Points on a hilly landscape, in no order, each with its height.
A climber steps from a point to the highest of its 2 nearest points, and stops where none of them is higher. Distance is the straight distance between rows; heights are no part of it.
K287 (h 49.0): [100 127 140 122  94 156 132 152 155 137  68 112 134 147 155 126 132 141
 114 127 128  79 132 104 164 134 128  96 147 139 175 136 129 129 137 116
  90 129 124 107 103 138 102 139 133 151 117 144 143  77 102 145  86 123
  94  99  98  89 135 124 102 151 134 147 172 178 125 108]
K888 (h 33.1): [154 101 143 106 117 154 145 103 118  87 165 142  46  89 127 103  90 118
 114 137 164 182  92 131  97  97  89 152  73 115 144 104 174 134 100 135
 109 152 163 161 161 112 107 193 138 178 102 123 181 133  74 140 193 151
 188 178 171 163  95  89 100 160  72 107 127 124 187 113]
K209 (h 35.8): [191 172 142 144 204 181 162 178 119 132 151 177 116  65 142  94 104 172
 147 129 137 115  88 128 119  59 127 122 164 118  70 130 114 152 142 170
 148 153 137 117 146 119 124  87  70  85 154 190 148 202 147 144  67  81
  70 115 145 150 120 135  77 127 111  91 130  91  98 122]
K400 (h 42.3): [150 169 128 174 161 127 122 160 134 177 104 116 134 152 173 167 159 171
 121 120  82  55 172 103 166 162 168 110 160  91 137 152  92 155 126 146
 119 119 126 104 121 101 134 109 113 109 117 169 124 134 158 159  69 137
  67  76  89 134 165 157  96 112 139 141 167 124  89 170]
K223 (h 55.3): [ 83 119  90 155 105  71 153  85 152 135 129 130 154 189 127 117 134 142
 147 123 128 145 107 125  97  96 144 134 110 130 102 117 124  95  98 107
 151 106  83  71 139 108 189 174 133 125  90 101 140 103 103 119 148 121
 164 114  94 107  78 133 100 104 164 120 102 145 133 112]
K587 (h 23.4): [ 74 177 137  58 101 183 116  88 149 132 125  97 155  74  89 107  67  61
 145 136 152 146 150 113  95 164 136  90  70 176 133 158 177 120 177  98
 143 113 177 128 126 118  87 140 123 170 156 101 102 120  58 122 178 136
 148 171 149 129 171 110 214 112 121  57 129 152 151 120]
K686 (h 45.4): [158 122 119 145 160 101 139  95  92 137 155 125 122 161 114 112 147 146
 136 126 102 137 107 131 115 102 103 157 149 109  97 145 122 130 106 151
 130 128 104 120 126 106 171 104 111  68 102 129 143 124 156 100 120 100
 110 146  99 148 100 145 107 111 150 157  93 126 107 127]
K917 (h 23.6): [136  98 121  82 135 103 135  86 100  87 196 127  97 121  84 121 111 100
 140 141 173 193 121 143 128 134  54 148  81  99 145  95 154 131 146  95
 147 142  78 146 149 134 137 133 142 114 102 127  77 136 110 139 161 160
 147 181 170 160  84 108 180 108  82 114 126  97 144  94]
K969 (h 32.5): [ 98  91 112  93 117 128 128  86 121  84 155 124 138  53  90  74 149  92
 110 135 185 187 150 137  93 123  96 134  83 159 101 115 119 120 151  97
 109 150 159 154 145 161 134 153 124 136 151  99 144 138 107 128 197 147
 154 191 186 109 139 111 188 169 102 112 102 116 169  97]
K964 (h 69.6): [137 114 117 131 140 104 162 145 136 126 141  97 190 195  87 167 163 111
 135  86 114 149  72 142 151 132 106 150 116 112 118 122 104 119 131 143
 173 162 101 110 123 168  92 105  89  96 148 133 101 103 156 133 133 135
 119 140 121 148 100 141 133 122 143 145 140 119 127  79]
K776 (h 60.5): [152 111  78 160 141  97 111 145  77 101 166 127 162  99 100  96 149 132
 135 125 135 156 140 167 102 145 102 169 142 137 119 120  76 144 139 164
 187 133 117 167 141 136 165  73 103  72 171 141 140 179 178 141 151 102
 110 159 151 172 147 150 154 122 134 134  97  54 140 133]
K477 (h 44.6): [156 137 131 106 156  97  96  93  80 139 145 180  63 144 171 143 108 139
 101 130 100 114 175 121 135 114  94 119 181  96 154 131 135 164 123 110
  72  99  90 172  85  89 167 121 182 137  64 149 155 122 141 101 108 122
 117  61  84 153 118 112  99  84 144 155 108 108  99 137]
K682 (h 86.8): [172 107 112 169 108 162 129 222  91 126 157 162 118  69  87  90 102 134
 126 157 170 154 106 122 134 103  95 150 162 133 162 105 111 114 145 125
 153 123 143 173 167 127 141 111  71 112 179 116 170 141 130 151 155  87
 112 124 165 131 169 112  76 135 111 106  98  72 144 126]
K352 (h 69.8): [ 79 181 155 147 140 108 149 111 185 176  96 124 176 184 143 127 167 147
 104 112  86 103 107 100 132 137 121 109 148 123 119 192  92 106 151 112
 102 105  94 100 116 148 117 114 148 101 100 128 102  63 139  98 109 110
  43  92  72  77  96 159 116 125 186 163 124 167  86  84]
K461 (h 20.4): [131 125 109  67 144 113 143  64 120  73 192 128  66  98 101 146 101 115
 169 120 174 166 117 137 138 108  79 123  66 136 140 104 159 113 127 104
 122 123  60 114 157 105 138 180 169 149  68 143 129 104  58 142 143 148
 166 134 131 148  76 111 155 119  76  94 150 105 137  94]
K551 (h 68.9): [171 102  90 132  87 174 138 183  80 140 124 110 123 137  95  88 116 113
 134 162 141 145 109 107 133 137  99 146 163 156 179 132 165 127 142 130
 146 131 151 148 113 117 153 103  71  88 149 105 141  81 118 138 164 110
 137 149 149  95 138 113  96 136 122 141  96  73 181 105]
K265 (h 40.3): [155 101 114 159 140  97 159 139  97 120 147 152 132 144  98 108 119 114
 131 149 129 191  67 123 105  82  92 158 140 115 123 143 130 118 132  91
 114 104 105 174 148 120 163 129 135  89 132 105 146 132 134  98 150 105
 136 123 137 145  96 116 109 117 153 154  85  73 114  94]
K705 (h 22.9): [135 167 163 103 180 162 190  80 158  90 128 141 156  71 119 111 163 144
 123 120  97 128  91 141 104 114  98 144 133 130  77 175 153 155 155 164
  86 171 132 132 101 119  86 110 143 117 126 141 115 157 133  91  83 140
  88 144 129 104  93 167 166 150 127 120 108 162  83 149]
K496 (h 61.6): [124 143 151 175 157 116 144 130 153 166  71 130 165 196 138 133 164 177
 112 118  71  85  96 103 136 127 161 140 194 125 146 176 114 122 130 143
 101 121  88  74 113 134 150  90 100  53 122 126  63  90 146 105  80  99
  53  97  83  42 116 155  88 125 159 157 115 160  81 130]
K873 (h 46.5): [156 174 112 130 138  95 124 123 114 112 133 147 137  91 109 127 105 161
 164 128 150 143 117 134  92 111 148 151 134 150 115 167 141 138 123 125
 164  80  95 119 158  87 164 111 131 108 126 154  90 155 138 141 104 106
 102 117 129 138 137 150  98 114 141 110  98  72  71 157]
K848 (h 31.6): [185 167 135 162 180 152 128 224 110 153 127 160 114  89 147 150  99 170
 117 130 137  76 130 124 156 108 121 125 169 120 129 145 100 143 165 142
 144 115 127 143 165 114 122  97  88 112 155 176 147 175 156 165  73  81
  61  95 148 151 166 133  59 110 126 103 144  88  77 143]
K99 (h 88.4): [189 131 130  83 140 137 143 131  82 112 144 114  93 120 133 192  89 124
 128 133 115 120 140 117 158 162 127 137 139 142 192 111 192 140 154 134
 136 143 118 159 109  84 114 124 133 141 117 136  64 126 110 153 123 167
 135 159 124 165 145 111 146 125  70 120 141 122 116 172]
K24 (h 60.3): [146 147 114 111 117 164 105 165 143 169 108 152  83  90 167 135 149 142
 100 121 145  43 202 101 189 149 110  86 160 130 143 124  83 172 150 132
 105 148 102 133  90 136 134  99 144 121 141 190 150  86 143 166  74 124
  58  89  80 134 151 141 116 117 107 132 175 114 128 120]
K607 (h 52.9): [154 197 129 138 151  91 118 139 132 143 146 122 137  95 145 147  89 155
 193 123 139 133 136 141 109 113 180 119  98 141  93 139 128 120 105 120
 198  80 136 113 157 105 126 132 154 173 147 141 100 179 125 160 120 117
 131 123 128 166 157 144  92  96 154  84 133  79  83 184]
K732 (h 40.0): [135  96 154  91  90 145 118 114 125  88 136 133  94  89 105  99 105 100
 118 147 167 146 121 117 117 133 106 128  99 158 172 107 180 113 109  95
  93 127 160 137 132 107 139 160  97 192 122  91 143 108  86 150 184 146
 203 163 159 105 127 109 144 178  79 109 121 169 182 122]
K466 (h 35.3): [142 139 109 115 163  81 137  73  93 101 190 168 109 101 116 102 105 146
 138 154 142 184  99 150  85  64  72 165 131 128  80 166 127 134 140  92
 107  78 102 188 128 114 165 105 179  97 101 136 123 175 133  93 138  80
 130 140 132 153  79 115 134 107 136 119  73  70  92 108]
K241 (h 72.0): [152 155 118 118 124 130 139 154 136 139  98  94 122 143 155 148  90 120
 130 119 148 113 118 109 135 114 156 125 123 146 155 127 169 126 104 129
 128 112 147 136 138  95 113 153 136 183 123 132 134 121  82 136 121 155
 156 123 109 163 134  99  98 108 133 104 154 112 139 142]
K498 (h 38.4): [139 171 119 121 127  99 107  90 131 143 143 159  63  98 158 124 112 136
 139 136 128 117 187 124 129  73 152 108 136 105 131 104 158 165 100 108
 113  92  83  98  92  86 172 148 178 154  58 171 151 101 100 129 101 117
 127  81  90 167 130 135 115  90 123 124 141  94 104 144]
K124 (h 19.5): [151 108 160  97 181 136 174  97 147  72 144  97 147 116 129 127 150 115
 130 125 137 160  64 155 103 114 101 179 122 130 116 131 168 137 141 165
 117 175 142 165 140 129  67 137 128 140 129 138 117 176 127  97 132 164
 139 180 162 132  99 140 173 145 100 139 110 145 123 115]
K416 (h 37.9): [109  77 152 158 102  69  85 170  87 121 133 119 141 151 115 176 131 101
 123 142 152 177 139 143 149 182 155 173  87 135 133  60  96  76 101 105
 158 123 140 165 176 138 104 157 128 163 167  85 104 171 150 127 202 129
 225 137 180 135 192 123 149 150 115 136 172  93 152 127]
K896 (h 49.8): [127 142 180 160 148 165 132 170 157 139  89 165 113  84 153 124 178 151
  81  98 142  91 158 158 175 155 121 112 142  84 101 126  74 154 146 178
  90 171 161 149 123 155  84 103 111 103 156 154 155 163 175 122  67 125
  48 104 124  99 166 149 119 169 133 131 156 177 114 123]
K337 (h 36.5): [129  93 162 135 148  71 154 154 126 115 112 143 152 188 121 214 112 150
 131 129  82 131  69 107 135  67 132 146 151 110 120 122 149  96  89 118
 104 109 104 123 147 107 140 146 121 142 116 111 130 150 135 121  98 127
 163  92 120 104 117 132  62 104 126 144 115 151  79 132]
K631 (h 40.6): [155  62 136 104 127  66 156 191 129  88 129 143 130 131  99 184  90 125
 129 140 140 149  67 112 149  91 106 139 155 109 143  92 151  90 116 112
 113 142  95 149 178 123 154 146 125 134 142 146 138 145 139 139 119 130
 195 110 136 152  89 121  68 114  80 129 146 118 109  91]
K123 (h 45.0): [113 114 116  95 107 114 142  54 132  95 129 117 131 156 114 140 147 129
 174 110  80  98 162 130 104 162 196 117 119 142 115 119 153 141 100 120
 151 128  89  60  96  98 165 147 161 122  84 135  75 111 120 139  98 177
 141 137 109 146  95 151 203 103 102 114 156 158 133 176]
K992 (h 10.0): [ 78 120 115 130  53 119  91 149 174 191  84  76 138 192 176 135 129 106
  99 129 120  79 182 107 149 204 196  88 122 142 159 109 100  97 114 116
 136  93 139 112 107 177 114 169 156 158 130 107 121  64 138 111 178 116
 167 112  95 118 162 104 151 112 174 126 165 157 147 118]
K436 (h 54.6): [110 117 106 177 139 106 108 118 161 134 150 126 162 128 152 149 174 157
 146  98  91 113 167 163 126 152 166 116 112 115  67 117  52 128 112 172
 194 148 105  66 129 165 130 126 126 125 154 148 113 160 194 142  93 121
 100 106 112 148 133 173 127 108 144 122 169 131 108 143]
K98 (h 51.9): [113 128  93 143 138  65 102  55  94 127 190 149 105 138 130 116 159 133
 140 119  95 134 168 161 110 138  98 134 115  74  92 135  84 146 127 110
 151 103  87 110  91 144 165  84 155  71 116 132 119 119 198 100 152 103
 106 130 118 158 110 133 149 117 162 168 115 107 108 108]
K640 (h 59.1): [147  96  96 132 102 179 149 148 119 112 150 120 117 142 118 115 131 100
 106 141 143 144  90 122 150 112  81 110 120 113 163 112 151 134 149 134
 141 145 149 137 106 142 135 108  92 113 143 123 157  84 126 136 145 118
 120 137 124 128 107 108 138 143 137 149 108 125 173  70]
K689 (h 30.8): [120 166  99 122 174 128 133  55 104 119 186 158 114  82 119  67 155 128
 146 139 149 166 138 162  86  87  81 138 116 146  66 170 117 154 148 105
 116 116 125 135 107 143 139 113 162  89 111 128 127 148 149 101 142 107
 110 161 130 152 107 115 184 133 146 111  95  95 124  96]
K10 (h 88.1): [158 137  95 129 139 140 139 119 145 149 149 111  97 144 176 131 118 122
 152 104 130 144 148 151 126 114 169 138 105  96 126 109 163 149 108 159
 174 139 136 104 114 105 113 172 150 159 102 150 132 147 109 128 141 150
 170 142 110 200 110 129 142 106 127 126 166 113 161 160]
K624 (h 40.9): [157 165 143 130 150 143 137 144  99  94 107 161 153  75  99  80  97 160
 165 141 152 149  78 125 101  64 148 157 175 158 102 156 137 122 135 153
 113 131 126 111 171 101 157  95  91  80 143 160 127 177 144 145  78 105
  97 101 152  89 120 158  76 140 108 107  89 113  84 148]
K345 (h 13.6): [129 135  91 132  72 157 116 145 164 148  50  80 170 148 135 105 139 140
 134 104 153  54 173 120 118 175 223  74 156 207 135 135 122 108 101 129
 145 105 119 104 139  91 136 156 154 173 118 147 113  81 119 169 116 129
 136 116  91  98 130 128 144 123 149 103 185 123 134 183]
K567 (h 69.2): [155  82  81 170 116 156  82 199 105 138 134 159 107  89 135  72 139 137
 109 130 162 141 142 142 136 120  97 119 131 117 129 128  89 151 118 153
 140 126 160 173 140 145 156 100  91  89 177 139 214 112 148 169 130  84
 113 133 131 108 152 139  87 141 144 153 136  94 167  98]
K217 (h 59.9): [124 120 167 155 140  94 112 129 108 117  87 151 147 109 132 160 158 153
 104 140  93  86 161 135 158 174  98 127 169 116 150 138  89 127 153 116
  72 132 101 152  94 148 124  70 143  98 143 130 115 117 182 139  82 126
  60 107 120  91 167 162 127 145 133 173 128 161  84 147]
K784 (h 48.0): [126 168 136 178 141 103 144 136 143 147  98 165 130 138 137 122 139 177
 128 122 102  99 124 114 120 101 183 137 168 120 118 162  99 145  86 138
 111 109 124  86 149  93 157 121 138 122 104 160 129 147 146 138  58 119
  93  75  91  99 129 138  64 126 151 117 131 130  93 164]
K837 (h 39.8): [124 157 115 105 105 102 128  65 154 115 116 163 110  88 112 125 142 132
 180 120 136 111 179 146 121 109 170  83 118 133 110 104 142 158  76 110
 134 141  86  54  99  88 178 159 168 160  80 165 133 126  95 163  89 153
 142  95  84 140 114 171 144 132 102 113 168 143 117 173]
K612 (h 20.3): [ 91 190  94  92  99 201  89  95 157 175 123  54 157 125 112  68  94  63
 148 141 145 122 180 111  88 181 156  99  69 174 135 155 148 108 157  94
 160  92 178 122 132 143 111 149 131 136 159 104 106  98  86 109 180 121
 145 185 132 159 153  83 233 116 152  76 130 107 190 148]
K165 (h 48.1): [116 124 135 181 158 102 117 146 154 171 112 123 142 163 176 167 173 173
 113  87 100  97 175 145 158 153 137  99 133  80  94 124  17 150 117 165
 122 134  96 108 114 168 131 110 134 106 134 164 144 136 204 123  74 103
  71  78  81 140 125 187  74 108 152 158 179 153 102 130]
K661 (h 25.3): [137 123 128  97 103 144 137 134 124 139  90  60 153 144 128 128 117  81
 112 140 151 155 113 147 122 174 153 171 118 190 159 142 171 119 135 113
 122 126 182 155 138 139  93 145 114 137 161  87 116 116 102 117 183 141
 178 178 141 116 128 126 168 125 126 129 123 121 162 144]
K796 (h 36.6): [138 156 173 143 211 142 165 142 133 145 164 150 121 121 137 154 104 158
 128 154  98 144  63 101 140  68  71 120 155  97  87 178 121 138 181 117
 129 129 113 178 124 145  95  82 137 106 139 151 112 156 147 110 109  86
  74 110 147 159 120 111  89 121 166 106  95 116  69  82]
K50 (h 55.5): [171 174 126 140 146  89 145 125 132 122 102 126 115 140 144 164 132 180
 134 113 108  90 149 125 125 100 182 122 175 113 117 123 155 175  77 139
 142 122 105  79 121  48 179 157 150 139  51 176 108 163 109 134  53 147
 146  91 102 140 113 141  74  99 104 125 175 127  88 201]
K67 (h 62.0): [105 110  90 143 123  93 142 120 117 133 173 118 188 147  95 138 163 128
 175 115 131 150 100 161 122 128 120 133 121 111  79  91  80 117 116 164
 189 155  86  75 150 164 160  90  83  93 147 145 105 126 161 172 125 108
 116 129 120 151 111 161 111 114 144 126 128 125  97 118]
K851 (h 17.6): [ 69 183 112 105  61 189  88 102 175 199 113  87 145 139 136  99  68  85
 148 152 143  96 183  83 109 182 170  68  91 183 146 168 136  86 132  77
 169  62 147  99 119 141 123 147 127 161 135 106 111  60  78 137 180 121
 137 128  78 122 151  99 190 101 183  61 152 115 168 116]
K709 (h 51.5): [132 112 172 128 136  82 110 114 105  99 106 173 106 110 140 173 115 153
 101 145 111  97 154 100 150 129  84 127 171 115 161 123 101 132 123  93
  66 111  97 177 116 112 144 107 175 133 127 152 154 126 133  99  92 133
 125  83 110 114 145 129 105 125 128 160 143 124  69 151]
K418 (h 63.7): [191 166 148  97 142 128 145 133  95 100 117 145  89 139 131 166  80 160
 153 135 115 103 114  97 141  94 151 132 180 122 169 116 204 151 108 127
 108 120 104 107 136  47 174 152 132 152  56 147  93 134  84 147  78 160
 153  82 124 137 105 113  85 127  79 129 138 126 105 169]
K315 (h 8.0): [ 71 114 134 130 100 131  69 105 139 174 101  74 127 205 181 162 111 115
  76 143  92 108 196 117 141 205 193 126 104 136 144 132 115 118 113 116
 131  99 176 137 106 169 107 155 142 158 144  70 108 118 127  69 172 118
 177 134 128 153 169 118 192 109 171 142 142 138 172 151]
K804 (h 58.6): [ 79 129 167 162 126 130 137 152 128 158 144 129 129 162 155 135 119 116
 151 122 109 160  86 128 123 110 170 115  79  85 125 117 155  94  94 121
 176 140 174  85 126 150 101 139  85 160 147  62 122 168 114 116 140 128
 144 114 147 129 168 121  93 131 157 124  92 184 158 140]
K479 (h 51.8): [119 149 148  89  82 158  93 161 137 125  54 152 100  67 122 141 108 120
  83 118 172  42 183 105 181 176 110  73 149 150 199 131 107 144 166 106
  65 120 119 131 103 125 104 111 144 157 125 166 141  66 116 156  78 142
  80  73 111  87 164 131 119 144 107 116 174 148 116 139]
K527 (h 11.9): [127 129 105  98  58 164  95 153 143 157  69  71 134 146 133 152 121 125
 121 111 140  50 195 102 178 200 181  73 134 161 172 101 127 125 139 144
 142 131 138 147 123 133 106 149 144 178 141 139 129  57 143 164 162 144
 163 130 105 134 145 118 162 111 121 142 178 137 165 153]
K364 (h 59.8): [ 99 102  98 127 115 125  88  91 128 132 174 120 114 130 132 103 156 121
 139 129 122 135 176 124 120 161 109 106 109 110 127 121  97 128 124 129
 159 137 110  99  97 154 161 121 124 100 136 123 125 108 156 130 155 145
 119 131 115 177 123 132 158 128 132 138 151 115 157 120]
K711 (h 73.4): [211 153 135  85 145 118 152 158  84  95 143 117 111 123 114 163  88 148
 170 129 131 103 107  89 148 121 149 131 150 128 164  94 211 125 125 122
 151 124  98 103 145  63 140 111 113 152 112 155  66 150  96 170 119 166
 152 152 148 164 103 114  97 108  66  91 148  95  94 143]
K493 (h 27.7): [129  93 140 111 124 104 135 110  93  86 171 158 103  61  68  87 131 116
 137 141 160 195 113 148  93 121  93 150 105 127 129  91 144 131 141 109
 134 133 140 157 145 134 132 118 134 114 146 109 119 194 134 137 195 140
 158 180 190 129 136 125 159 145  72 136  89 101 154 130]
K679 (h 47.5): [131  72 140 107 107  99 144  87 114  84 122 141 131 137 106 127 133 104
 104 146 149 177  98 144  95  98  96 145 107 137 149 114 173 121 118 117
  69 144 145 147 133 120 136 175 146 153 100  95 160 111  95  94 151 150
 202 151 138 109  83 111 132 138 111 169 100 152 150 132]
K648 (h 49.4): [115 119 106 124  91  84 145  64 136 133 115 121 152 214 129 144 145 148
 171 113  85 111 138 109 105 132 194 124 129 133 143 100 176 116  70 109
 141 100  79  73 122  87 166 170 157 147  58  99  88 100  95 134 129 184
 179 128  96 112  68 141 140  89 119 123 116 155 135 168]
K990 (h 15.4): [ 76 164  92 130  76 192 114 109 220 208  76  74 197 177 135  93 100 116
 149 114 130  74 159  97  97 157 201  56 135 191 131 172 136 107 127 134
 156  78 149  90 139 122 122 150 133 162 122 132 111  50  90 149 124 119
 119 144  56  88 124 118 163 100 178 100 170 146 160 142]
K395 (h 81.5): [116 137 115 152 134 120 151 107 181 151 120  65 192 218 129 144 176 118
 112  89  70 100  96 137 141 151 106 137 128 101  95 167  78 103 143 158
 141 134  97  84 108 184  93 119 110 112 132 133 104  88 159  99 137 122
  71 129  70 116  87 151 140 128 195 149 124 151 107  96]
K220 (h 42.1): [127 162 175 151 185 134 149 139 142 130 139 168 109  80 159 154 138 148
  87 114 118 111 123 129 141 119  84 129 154  98  88 165  80 154 171 152
  91 145 136 183 129 148  84  95 165 131 135 157 139 187 153  89  97 105
  55  97 138 146 150 135 106 138 151 142 125 125  78 120]
K540 (h 55.2): [115 139 130 160 100 145 126 188 149 189  41 118 154 214 161 139 151 163
  95 108  89  72 123  88 158 147 183 132 205 117 173 143 118 129 119 136
  97 109 120 110 117 125 133 116 102 102 100 131 123  98 134 133  80 123
  77  97  83  49 111 133  74 122 144 160 157 167 127 131]
K219 (h 27.8): [122 139 105  59 123 164 125  56 139  88 125  82 162  52  89  73 116  87
 130 128 190 169 140 145  70 157 122 144  92 195 122 140 161 138 165 113
 119 132 179 155 148 136  86 165 133 151 150 119 135 136  63 129 198 147
 155 201 160 113 130 119 207 156  87  87 120 109 154 106]
K577 (h 49.1): [100  73  94 173  91 176  72 144 114 161 118 132 125 149 130  85 138  85
  95 154 137 140 154 155 133 178 131 129  99 133 153 124  95 125 131 144
 147 126 212 157 111 191 121 110  92 102 173  82 146  99 139 105 181 124
 136 179 164 103 146 101 169 173 166 156  99 124 203 113]
K167 (h 69.7): [146  97 134 128 123 113  99 157  98 133 113 154 109 100 129 159 162 154
 108 122 126  77 210 127 175 172 110  93 149 108 148  91  55 136 131 135
  96 150  96 134 117 117 143  97 130 118 160 153 143 117 174 165  87 133
  79  81 107 109 173 166 107 135  81 143 176 152 124 146]
K812 (h 29.1): [114 116 122  96  92 118 118 119 115 137 131  74 119 174 110 161 112  76
  94 134 148 128 137 139 164 186 117 137 111 146 203  88 154 107 171  95
 127 127 143 163 119 159 107 151 129 150 121  77  97  74 108 112 183 141
 196 154 131 129 137  96 189 118 110 144 130 137 153 104]
K144 (h 22.2): [117 111 131 102 152 147 164 131 145 113 108  66 191 177 132 145 144  85
 110 122 144 163  77 153 119 128 115 171 118 157 116 149 170 145 139 158
 105 164 168 148 116 149  67 151 122 136 130 117 130 116 117  94 158 148
 157 172 141 113 109 129 170 133 123 163 125 151 149  92]
K399 (h 32.1): [ 94 109 199 149 131  89 144 150 108 123 115 159 111 149 146 142 109 141
 112 143 114 140  72 109 119  71 119 176 164 120 146 144 161 103 106  92
  58 104 135 159 128 120 131 130 143 126 112  81 161 147 104  98 112 118
 155  76 130  79 147 106  79 140 134 167  70 160 102 140]
K207 (h 51.0): [ 61 127 160 169 133  88 120 147 152 139 142 128 159 152 141 160 152 116
 160 106  90 143 122 144 124 127 167 144  65 102 104 119  96  73  90 115
 175 131 138  63 148 152 106 147 126 170 140  87  96 182 162 127 123 127
 181 128 149 125 153 144 104 145 158 111 120 164 116 131]
K373 (h 11.7): [142 136  94 131 122 145  84 131 147 139  88  79 159 133 132 140 156 130
 145 116 110  83 171 145 120 197 212 122 142 195 131 139 112 131 113 158
 174 123 134 123 133 102 113 116 132 130 153 143  91 147 150 150 108 145
 143 155 125 146 156 149 172 126 130 119 159 119 137 205]
K545 (h 54.2): [ 93  66 118 112  85  61 106  76 113 124 124 117 145 186 107 115 155 102
 108 134 131 178 119 142  99 134  99 160 106 147 148 116 132 116 123  97
  97 106 116 143 140 148 158 159 155 110 106  87 157  78 119  91 184 130
 176 140 126 105  94 130 151 143 145 169  98 134 145  88]
K760 (h 71.2): [159 124 112 155 130 112 136 139 130  96 114 109 177  66  94  69 155 133
 123 126 166 163 107 181  80 140 131 182 146 159  84 126 101 142 141 177
 148 157 156 154 154 137 132 124 105 104 157 147 154 187 165 139 133 128
 112 151 168 134 137 170 148 154 117 132 104  89 120 134]
K73 (h 85.7): [124 110 129 179 155 168 151 154 139 115 130 140 177  71 101  75 169 133
 136 116 144 151  97 177  90 105 126 153 109 118  74 124  86 132 133 194
 153 183 166 139 165 165 100 113  94 114 162 146 169 189 168 128 110 124
 107 143 174 107 122 156 115 163 150 127 127 161 138 125]
K169 (h 29.0): [144 178 164 111 186 183 168 169 111 114 107 154 122 122 138 131 134 165
 108 142 118  84  82  78 161  99  74 116 190 109 134 189 161 151 174 136
  89 155 125 125 128 118 112  77  95  80 139 153  99 133 125 108  56 112
  45 113 142  78 109 115 103 148 121 119 113 136  80 104]
K458 (h 5.6): [102 133 135 157  92 112  51 102 111 168 143  98  80 171 172 105 125 110
 131 159 100 154 184 126 107 169 194 141 104 120 132 159 137 141 107 118
 134  88 180 131 111 114 121 162 168 139 131  58 113 151 112  88 173 142
 173 155 128 172 151 104 186 104 173 147 110 108 180 185]
K628 (h 51.4): [176  85 100  78 128 179 143 170 115  92 128 143 112 151 114 146  96 121
  98 120 136 129  80  97 163  80  25 106 149 134 163 125 167 116 146 134
  85 158  96 166 120 141 144 126  89 122 111 151 174  70  92 134 134 126
 122 117 130 115  89 107  85 134  83 153 131 124 152  64]
K945 (h 33.2): [142 111 139  99 124  67 115 154 104 126 117  71 153 155 120 218 113 121
 119 129 134 128 123 146 168 186 155 133 118 170 174  70 134  71 122 111
 147 131 137 161 137 151  81 120 140 173 141  94  74 136 147 125 159 146
 196 148 164 139 165 114 159 116 114 124 163 108 129 127]
K859 (h 62.2): [ 64 103  82 127  89  96 140  92 156 151 146  97 176 216 114 126 148  98
 131 120 117 160 110 130 123 130 115 128  85 125 124  95 110  78 126 113
 152 116 108  72 119 177 156 149 129 121 115 101 116  73 124 133 173 136
 173 143 109 120  85 113 148 118 164 136 123 143 142  74]
K424 (h 71.0): [101 109 152 174 169 140 142 148 152 125 146 134 163 110 130  96 132 116
 141 142 126 183  77 154 104  88 123 146 108  99  71 143 112 117 124 157
 134 155 173 124 143 164  99 139  99 129 166  94 150 164 134 114 126 121
 136 147 168 138 146 121 108 167 168 125  74 157 145 123]
K572 (h 40.7): [ 73 113  90 139 111 233  90 114 138 157 150 157  90 123 137  64 153  98
  94 131 145 122 155 111 135 151  79 109  83 105 111 127 124 167 160 139
 145 149 192 138  61 185 111  94  95  96 152 107 169  79 126 102 169 137
  96 167 148  76 130 106 183 163 128 148  83 165 193  97]
K608 (h 61.4): [121 206 149 124 137 159 141 163 140 142  98 106 146 109 139 133  82 131
 171 126 121 114 108 105 125 113 204  93 122 147 138 171 166 116 110 113
 158  91 151  88 149  68 102 136 150 182 111 115 107 147  83 162  88 135
 131 103 124 125 171 132  93 116 149  68 137 129 110 168]
K143 (h 45.5): [164  58 134  80 110 150 128 180 132  68 142 176  80 124  98 156  74 142
 125 139 134 135  72  94 153  83  73 125 153 126 148  80 175  90 131 106
  82 145  86 137 137 114 142 145 102 157 124 126 150 103  87 141 117 130
 176  85 157 107  90  84  73 137  44 112 125 129 121  84]
K708 (h 26.7): [116 158 134 105 169 142 152  49  98  67 167 149 114  61  93 100 162 122
 142 144 129 133 128 154 126 127  87 133 113 115  95 152 135 165 157 109
 107 151 107 135  79 121 110  84 150  87 128 154 108 145 134  99 112 142
  81 160 133 143  93 140 201 140 120 129  81 142 121 121]
K195 (h 42.8): [107 171 169 134 147 155 129 111 179 135 119 185  92  35 137  91 164 136
  91  99 146  88 178 138 146 121  97  61 119  86  85 142  59 184 159 147
  94 186 127 126 112 162 112 112 146 129 126 188 173 113 159 115  74 112
  32  83 122 117 126 161 125 142 141 139 165 170 105 116]
K378 (h 58.1): [ 84  81  85 188  81 156  88 180 123 175 159 154 103 131 130  79 173 110
 110 141 154 147 146 141 133 136 109 120 103 121 118  88  62 123 122 125
 181 115 175 126 131 176 160 124  91  87 188 101 184 102 146 148 173  96
 141 137 139 110 159 125 116 158 165 156 119 122 179 112]
K86 (h 70.6): [161 119 157  88 160 124 142 123  85  94 173 181  76 111 114 183 110 142
 124 124  83 114 109 120 168 129  72 113 135 115 163 118 158 129 164 123
 113 151  88 162  97 111 120  88 110 102 126 119  90 152 142 137 121 157
  92 127 150 146 151 110 142 117  61 128 103 154 113 109]
K999 (h 70.9): [139 108  95 106 115 144 128  91 124 140 162 149  84 138 159 119 138 108
 136 109 118 144 153 136 128  97 118 119  85  82 106  78 122 167 101 144
 134 185 131  93 106 140 138 132 121 140 110 139 178 134 127 115 137 157
 132 147 137 169 115 118 129 117 114 140 134 151 185  99]
K879 (h 32.8): [127 149 170 111 187 174 171 176 141 111 161 142 133 124 119 173 102 136
 135 108  98 120  62  96 169  70  82 120 154 103 107 140 141 104 194 139
 127 156 129 158 144 161  69  73  95 106 155 138  99 138 133 122 105 105
  63 115 159 123 144 100 110 133  95 112  92 158  75  79]
K633 (h 27.3): [155 114 132 124 117 158 130  96 152 109 117 115  73  81 165  64 119 100
 133 147 151 155 139 148  84 108 175 150  92 133 115 116 165 162  91 167
 128 137 184 134 149  85 120 206 140 177 104 110 180 169  87 141 179 168
 173 183 155 155 121 106 124 164  93  93 138 119 171 170]
K238 (h 37.2): [125 101 180 167 119  89 128 149 112 109  97 147 115  99 136 127 113 135
 124 154 124 164 113 128  96  90 148 176 140 115 107 131 134 111  79 132
  73 109 164 160 157 109 128 151 160 149 129  90 186 182 125 120 122 113
 166 101 153 113 170 122  90 147 149 138  85 141 128 176]
K74 (h 43.9): [ 95  86 168 156 116  49 120 155 125 112 128 124 140 181 140 182 109 115
 128 150 117 189 106 161 128 115 164 167 106 107 114 101 120  99  79 111
 127 117 142 142 161 141 111 162 154 170 136  79 123 178 135 114 150 119
 203 123 151 131 155 113 105 134 145 151 124 133 128 144]

Call two points neighbours if one is among the 2 nearest of the other. Go from one point of each pair to the other, from neighbour to neighbour, staying as high as possible. Name the lowest point that can't be avoided.
K395 / K969: K461
K682 / K896: K399
K395 / K859: K498
K167 / K896: K879
K395 / K99: K400
K73 / K167: K287
K73 / K395: K776
